Each scene shows the same named points in several views. A view is turned or mirrored, shifted and resized as a whole, has a little noise and may leave points out.
In the rows, 128 means zero.

Scene 1
View 1
K_869: [ 83 112  73  86 190 124 122 115 142 183 146 116 139  77 106 109 113  65
 161 178  98 186  96  70 109 136  72 100 118 164 132 144  35 164  86 144
 157 140 138 115 153 149 167]
K_725: [ 75 120  67 103 211 122 112  75 156 172 159 110 102 103 108 136  80 101
 161 143  86 142 109 102 139 108  75 130 157 163 143 152 113 158  96 131
 119 150 135 127  98 120 160]
K_566: [100 118  60 114 208 124 132 101 147 184 174 131 137 107 126  98 126  99
 162 175  95 159 135 109 132 152  99 137 150 164 133 125  79 181 118 160
 119 137 126 122 131 136 159]
K_868: [128 104  72 117 229 155 129 123 162 203 143 152 173 132 193 122 177 135
 133 155  85 166  68 135 145 137 142  73 105 186 151 133  84 187 128 166
 117 203 104  96 139 111 141]
K_852: [142  98  52 116 200 162 122  80 140 203 162 147 152 131 158 140 152 173
 144 148  87 138 119 125 141 142 112 126 142 193 136 129 135 179 130 167
  94 157 106 105 130 116 164]
K_650: [116  95  84 103 153 151  80  94 141 241 169 168 157  67 213 189 146 137
 143 102 101 143  25 104 168  53 102  37  40 173 228 149  76 144 106 109
 105 184 110  86 108 153 189]
K_876: [109 124  96 100 155 132  97 122 140 201 194 154 144  35 181 169  91 104
 139 108 127 149  83  98 162  67  96  40  67 194 211 167  29 133 108 139
 129 178 114  90 106 194 178]
K_11: [ 89 131  68 157 223 118 150 129 190 162 193 139 129 108 139  93 114  87
 160 162 112 143 138 139 153 147 106 128 153 173 134 131  91 174 128 200
 108 163 119 134  95 140 140]
K_602: [104 112  63  77 206 120  89  47  93 222 178 132 141 114 163 133 132 129
 163 143  63 151 106 114 145 116 104 130 130 144 193 112  87 180 114  86
  97 130 121 101 126 116 162]
K_617: [ 89 101  76  93 167 140 123 129 165 180 131 114 137  64 101 128 106  74
 152 170 111 182  73  59 106 117  59  75  99 181 120 165  42 150  80 161
 169 150 136 114 153 159 184]
K_934: [ 56 123  67 154 208  99 143 121 196 166 183 128 112  92 107  84  96  51
 178 173 110 151 119 113 147 132  75 131 146 142 132 133  79 168 101 176
 122 139 138 148  94 141 153]
K_345: [ 46 124  67 126 227  96 101  57 168 194 181 128  93 113 142 133  89  91
 181 132  72 124  85 130 172  82  86 139 143 115 194 133 123 166 100  98
  85 150 139 137  58  99 150]
K_675: [ 93 117  75 127 224 123 126 126 169 193 164 143 152 106 171 106 144  84
 156 161  93 166  79 125 148 128 117  81 106 162 166 129  58 178 112 152
 121 179 121 108 122 131 143]
K_914: [ 46 122  63 128 162  82 100  66 141 201 214 135 100  60 112 118  72  61
 199 148 101 129 120  98 160  92  45 147 126 110 191 122  77 155  91 105
  99  96 149 148  77 155 189]
K_354: [ 86 131  60 132 249 107 144 103 154 174 184 131 135 139 144  67 137  88
 169 181  79 156 146 144 144 171 121 154 173 148 135 104  83 197 128 163
 102 141 124 133 117 111 126]
K_130: [ 80 114  54 165 218 110 149 114 186 175 177 140 133 123 122  69 134  76
 179 189  99 149 126 128 141 163  91 148 152 142 119 109  98 189 118 189
 104 132 131 146 112 119 151]
K_445: [ 45 114  73 167 175  83 104 100 178 222 219 173 128  61 179 109 116  45
 199 137 107 131  63 131 188  74  78  88  62  99 233 115  63 159 100 115
  84 138 136 140  60 152 172]
K_700: [133  97  62 118 155 149 112  92 128 222 185 165 165  86 170 138 153 142
 157 148 102 148 109 108 143 127  96 106  95 174 168 121  82 172 123 154
 106 136 112  99 134 156 188]
K_732: [131 117  57 107 227 150 129  83 137 186 170 133 141 137 152 121 139 154
 138 155  82 144 143 134 138 155 126 142 169 193 129 130 120 186 136 169
 101 158 108 107 129 114 145]
K_67: [105 109  66 149 211 135 146 130 189 182 169 152 147 112 153 101 144 102
 154 167 112 152 103 130 148 142 109 103 124 177 131 132  93 178 122 196
 111 168 116 128 116 135 153]
K_165: [127 105  79  68 225 169 127 132 155 177 107 112 159 114 147 135 144 120
 119 158  91 195  65  91 105 135 117  63 115 212 116 163  59 171 101 164
 162 204 116  84 170 125 150]
K_838: [106 114  61  76 237 129 107  67 105 212 160 131 154 141 178 107 163 126
 155 164  57 165 101 130 134 145 130 128 136 148 175 104  81 199 119 100
 101 149 119 100 146  98 141]
K_381: [ 79 110  66  74 232 130 121  90 155 174 114  90 119 121  99 111 112  85
 156 178  70 181  87  85 106 138  80 125 156 158 113 145  80 176  88 128
 148 151 140 121 148  99 152]
View 2
K_934: [101 137 113 121 129 151 156 136 130 112 105 103 159 138 123 151 128 127
 126 113 127 114 152 112 177 141 115 140 117 122 111 130 142 135 147 151
 154 134 119 112 145 121 125]
K_617: [113 132 116 154 107 153 157 144 127 116 132 113 174 109 101 142 117 123
 138 113 122 107 118 112 153 144 105 134 113  91 106 116 145 144 108 138
 135 147  84 125 141 157 147]
K_165: [ 85 124 113 157  87 163 147 150 134  96 139 111 139  84  96 138 116 134
 143 101 115 138 112 110 143 145 119 147 103 120 110  96 129 152  95 122
 113 146  81 126 146 147 128]
K_130: [ 98 126 109 114 123 148 151 152 133 113 108  96 128 136 132 151 112 138
 124 105 123 126 150 111 170 147 131 146 123 125 112 129 138 131 149 144
 151 130 125 103 139 115 119]
K_650: [ 93 129 114 180  99 141 139 155 162 146 154 101 171  86 116 136 116 160
 151 130 119  90  97 127 141 123  81 107  80 163 123  96  92 173 118 165
 141 154  68 149 142 113 120]
K_602: [ 84 132 120 123  86 129 126 170 150 117 122 104 142 107 130 126 115 162
 141 125 129 103 134 115 139 131 101 133 105 147 143 107 103 168 136 158
 131 122 115 134 139 124 138]
K_838: [ 78 125 121 118  81 137 127 174 147 105 123 106 119 105 127 133 104 166
 138 112 125 118 135 109 134 136 117 146 107 147 144 104 108 167 131 145
 126 124 118 130 140 126 130]
K_914: [112 146 121 119 117 125 141 149 137 134 107 101 184 143 137 134 127 139
 133 137 136  75 153 118 164 127  87 115 117 122 131 130 123 150 157 181
 163 124 121 129 137 123 145]
K_725: [ 96 143 117 124  95 135 130 137 131 101 115  99 156 122 126 127 135 123
 147 116 122 116 151 120 154 133 102 122 118 118 111 110 120 141 135 165
 139 131 111 129 146 130 128]
K_868: [ 76 118 107 153  99 160 142 159 149 111 137 101 118  94 113 145 108 155
 138 103 114 138 114 116 148 140 125 144  95 158 117 100 114 155 117 131
 127 145  93 123 145 113 106]
K_869: [106 132 120 137 105 150 154 152 128 113 123 114 164 113 106 142 114 133
 133 116 127 106 127 107 152 143 108 143 115 101 121 119 143 151 117 137
 132 138  98 123 140 153 151]
K_566: [ 98 128 108 119 108 145 145 160 135 111 111  98 135 119 125 133 115 143
 131 109 126 122 138 109 158 145 126 146 119 120 122 124 132 140 139 139
 133 121 117 107 135 132 138]
K_445: [ 99 139 120 143 135 142 155 148 154 150 125 108 182 135 130 164 116 156
 125 135 132  72 134 116 170 123  86 120  93 163 134 122 119 164 154 174
 174 147 108 139 144  97 118]
K_876: [ 97 136 104 177 114 151 151 140 149 140 132 105 198  89 102 124 141 141
 146 133 127  93 100 123 161 126  82 120  79 154 125 115 111 159 123 155
 130 139  74 134 140 124 141]
K_381: [ 96 135 129 118  86 144 138 150 122  88 121 115 141 119 114 142 114 126
 137 104 121 121 148 108 142 141 113 141 124  97 115 103 137 150 116 144
 131 139 112 128 149 152 135]
K_675: [ 84 128 114 142 113 159 152 151 143 116 126 110 145 109 112 152 113 148
 131 113 121 119 125 110 160 138 114 146  97 150 122 112 126 154 127 139
 139 143 102 125 147 118 117]
K_354: [ 82 128 109 105 112 148 142 157 136 100 102 101 121 129 129 142 117 147
 126 105 127 131 153 107 163 144 131 156 117 142 130 125 128 142 148 139
 137 119 133 107 141 117 124]
K_732: [ 85 121  99 131  92 141 129 161 141 104 117  86 112  97 126 114 122 146
 148 103 118 145 128 119 148 141 129 138 112 142 113 114 107 136 132 140
 118 116 104 108 134 122 125]
View 3
K_11: [153 140 134 119 108 122 140  65 143 105 114  97  71  93 116 113 153 143
 165  29  82 142 122 138  57 102 103 116 105 102 148 174 135  68 171 109
 103 132 143 129 122  69 125]
K_617: [142 159 145 132 138 103  70  68 131  61 165 185 141 111 127 140  92 120
 161  76  83 190  66 127  74 143 138 102 111 133 119 137  81  23 170 119
 140 200 150 167 154 100 122]
K_354: [157 123 125 111 102 154 123  85 102 101  96  79  68  86  84 160 146 163
 185  34 104 145 111 150  93  78 111 108 108  74 125 167 140  83 149 102
 109 127 142 119  92  79 127]
K_876: [114 163 216 154 161  57 101  82 115 123 164 197 120 128 122  97 116  77
 144 106  58 122  90  96  79 143  57 171 145 106 158 157  94  25 213 112
 123 183 132 185 142 130 143]
K_130: [159 136 108 112 101 147 116  90 127  97 123  83  78  98 104 144 141 167
 155  23  96 147 113 155  72 111 130 114  91 110 128 162 138  73 142 121
 122 126 146 132 104  59 111]
K_838: [150 113 171 126 128 165  82  88  42 109 117 115  98  96  88 178 132 148
 195  77 112 138  86 116 157  84  97 136 112  45 152 150 124  91 165  98
 131 147 140 131  95 133 135]
K_868: [105 136 169 131 138 164  97  66  77 106 132 127 128  96 132  99 129 155
 173  58 108 164 115  89 144  92 121 143 100  50 195 176 127  61 199 123
  83 162 112 146 130 123 120]
K_165: [118 141 159 125 139 145  76  39  97  58 139 168 151  87 134 121 106 132
 196  71 104 207  85  90 132  99 145  98 103  72 169 156  90  42 199 103
  93 204 128 146 158 133 131]
K_934: [161 149 124 132 107 112 110  86 146  95 144 112  73 108 106 144 143 140
 151  43  78 135 101 161  45 108 107 102  99 123 115 166 118  50 140 111
 126 130 155 145 124  51 109]
K_725: [190 132 160 144 123 111  84  54 120  97 155 142  82  94 124 159 159 122
 183  57  65 137  88 137  91 116  98 103 107 103 151 143  99  88 147  84
 164 138 175 140 151  92 128]
K_602: [167 120 189 136 138 138  75  94  45 125 133 136  94 102  96 183 137 128
 183  90  87 115  81 118 148 111  78 157 122  65 148 138 114  98 158  93
 165 142 156 148 100 140 144]
K_852: [168 125 172 106 128 152 108  51  83 120 109 116 104  88 138 121 140 151
 180  34  88 154 118  94 140 142 123 160 107  78 191 141 131 118 184 112
 143 148 145 126 127 125 136]
K_700: [138 140 179 112 142 124  99  92  81 123 119 142 118 112 121 122 113 139
 150  64  89 139  99  99 120 165 107 189 122  96 162 136 125  80 192 133
 149 168 137 160 105 127 137]
K_914: [188 142 162 147 123  79  87 119 114 125 168 139  59 129  91 182 145 111
 140  77  59  88  75 163  53 144  61 143 123 136  97 134 111  67 125 102
 194 120 180 170 105  74 130]
K_675: [125 142 163 144 131 131  96  83  95 107 148 132 103 106 111 127 135 138
 165  71  92 137 101 119 108  85  96 128 108  73 159 173 117  45 173 111
 102 147 126 156 126 102 121]
K_345: [188 129 175 172 124 115  70  87  94 133 185 123  56 110 112 169 190 130
 163  69  62  78  97 141 102  89  58 121  96  85 157 161 112  83 126  89
 165  94 166 154 135  80 109]
K_67: [133 146 140 119 122 140 117  73 121 104 129 110 106 100 126 103 136 155
 156  33  92 156 117 120  86 114 122 132  99  94 166 170 129  58 179 125
 102 147 129 137 126  83 114]
K_732: [163 121 166 100 125 154 123  44  86 107  86 112  97  77 127 128 142 148
 195  34  93 166 117  98 130 122 121 138 114  67 179 149 130 113 190 100
 125 159 143 117 122 124 145]
K_381: [173 131 138 130 123 145  62  50  97  61 145 152 114  86 118 180 129 134
 202  68  93 188  71 132 116  98 137  66  98  90 132 140  88  72 147  86
 143 173 164 137 152 107 126]
View 4
K_566: [155 103 136 137 104 135 130 191 135 163 146 103 125 129 138 134 159 120
  85 138 154 140 111 157 146 144 107 132 103 131 168 113 138 139 152 180
 172  95 106 129 121 158  89]
K_838: [166 116 128 189 147 147 160 193 169 161 150  83 147  98 150 107 154 153
 113 125 155  95 137 165 150 125  79 156  96 140 155 110 149 176 160 198
 163  74 113 146 110 137  88]
K_732: [150 128 116 159 130 121 146 214 156 194 125  82 135 122 123 124 153 110
  88 140 136 127 125 159 123 110  70 152 106 157 157  90 115 135 127 197
 203  92  96 142 106 142  70]
K_165: [137  92  94 156  90 100 156 230 146 145 135 119 168  51 155 161 113  95
  78 135 126 130 135 154 112 101 112 148 129 177 152  82 179 143 129 207
 166 118  72 144 127 111 116]
K_445: [197 117 196 116 134 173 106 108 110  90 149 141 152 117 151 160 169 140
 108  99 171 134 200 173 151 160  94 129 135 102 130 143 120 126 166 145
  77 119 161 203 120 150  92]
K_11: [152 115 148 122 109 110 127 193 137 155 119 107 137 171 118 136 177 109
  74 132 153 168 140 180 124 157 105 129 126 130 178 122 118 110 130 166
 163 109  95 152 118 168  88]
K_617: [150  70 124 105  58 135 113 190 109 123 155 147 133  52 170 177 115  92
  79 135 135 149 117 136 136 135 141 123 130 150 150 100 169 134 150 180
 150 131 105 129 145 130 108]
K_914: [181  96 183  94  99 198  94 124 125 134 164 142  82 119 167 135 161 133
  98 104 177 142 145 146 157 176 109 120 118  99 164 150 108 148 178 149
 130 106 177 146 135 160  65]
K_381: [151  87 118 143  84 133 152 203 158 142 134 135 132  81 174 127 128 128
  72 131 156 139 104 147 132 144 120 129 122 148 201 115 172 177 152 179
 169  86 114  96 147 144 104]
K_345: [181 126 170 132 129 170 139 145 171 133 116 146 114 118 165 105 156 142
  85  87 175 132 175 173 126 158  70 136 145 128 196 141 107 169 153 151
 133  86 175 154 135 144  66]
K_869: [150  72 126 122  72 138 120 186 124 130 164 130 129  77 167 159 131 115
  89 132 147 140 114 147 146 149 142 124 115 137 157 114 175 148 161 183
 148 116 102 123 137 142 108]
K_700: [176 121 140 140 129 152 115 168 110 165 158  95 140  85 140 163 146 102
 108 142 133 116 139 139 148 102  79 146  98 142 110  92 117 122 147 187
 163 114 122 166 103 135  77]
K_934: [159  94 155 104  88 135 119 173 130 129 133 140 122 143 149 141 162 120
  71 121 165 171 129 167 135 176 124 117 131 119 191 133 137 132 149 155
 144 105 122 131 140 167  95]
K_602: [170 111 140 170 141 180 139 166 163 164 160  99 119  80 160 114 145 144
 119 113 159  93 146 150 148 123  74 154 100 139 145 115 127 175 165 189
 159  83 147 154 113 127  68]
K_675: [162 104 136 150 121 118 142 186 136 123 136 113 172 107 140 152 152 125
  94 123 146 134 160 177 130 133 104 139 126 139 150 109 157 132 143 181
 131 110  97 170 119 140 112]
K_725: [157 106 140 119  92 150 132 180 161 158 128 146  99 101 162 121 138 114
  74 108 160 146 139 159 121 146  95 133 135 142 191 119 117 156 143 168
 167 100 147 126 137 141  68]
K_868: [163 134 118 174 143 100 161 206 142 140 117  95 194  93 130 150 146 114
  96 137 130 121 159 171 122  96  75 153 124 161 138  88 148 131 125 195
 154 102  85 174 110 130 108]
K_650: [186 122 146 144 138 167 118 146 122 123 151 133 163  21 162 178 120 101
 117 103 133  95 213 148 123  84  64 161 138 159  86  90 116 129 144 187
 115 136 149 221 112  89  76]
K_130: [171 125 154 126 114 111 134 178 125 144 119 110 149 168 128 140 177 130
  71 148 157 164 102 165 148 158 105 118 113 118 190 124 134 130 143 156
 160  90 106 119 126 187 100]
K_852: [166 142 125 156 137 131 141 196 145 190 122  93 140 106 129 133 146 104
  89 144 134 122 126 148 130  99  57 148 108 155 150  88 104 136 128 187
 197  95 119 143 110 140  66]
K_67: [167 127 136 135 118 103 135 191 124 143 119 110 166 134 122 157 161 104
  79 143 139 153 136 170 128 128  92 133 124 137 160 104 129 115 129 173
 155 109  94 154 120 158 100]

In a view up to two points have been moved. Name them for each view, in the order of its rows, or write none.
view 1 => K_732
view 2 => K_602, K_566
view 3 => K_675, K_381
view 4 => K_934
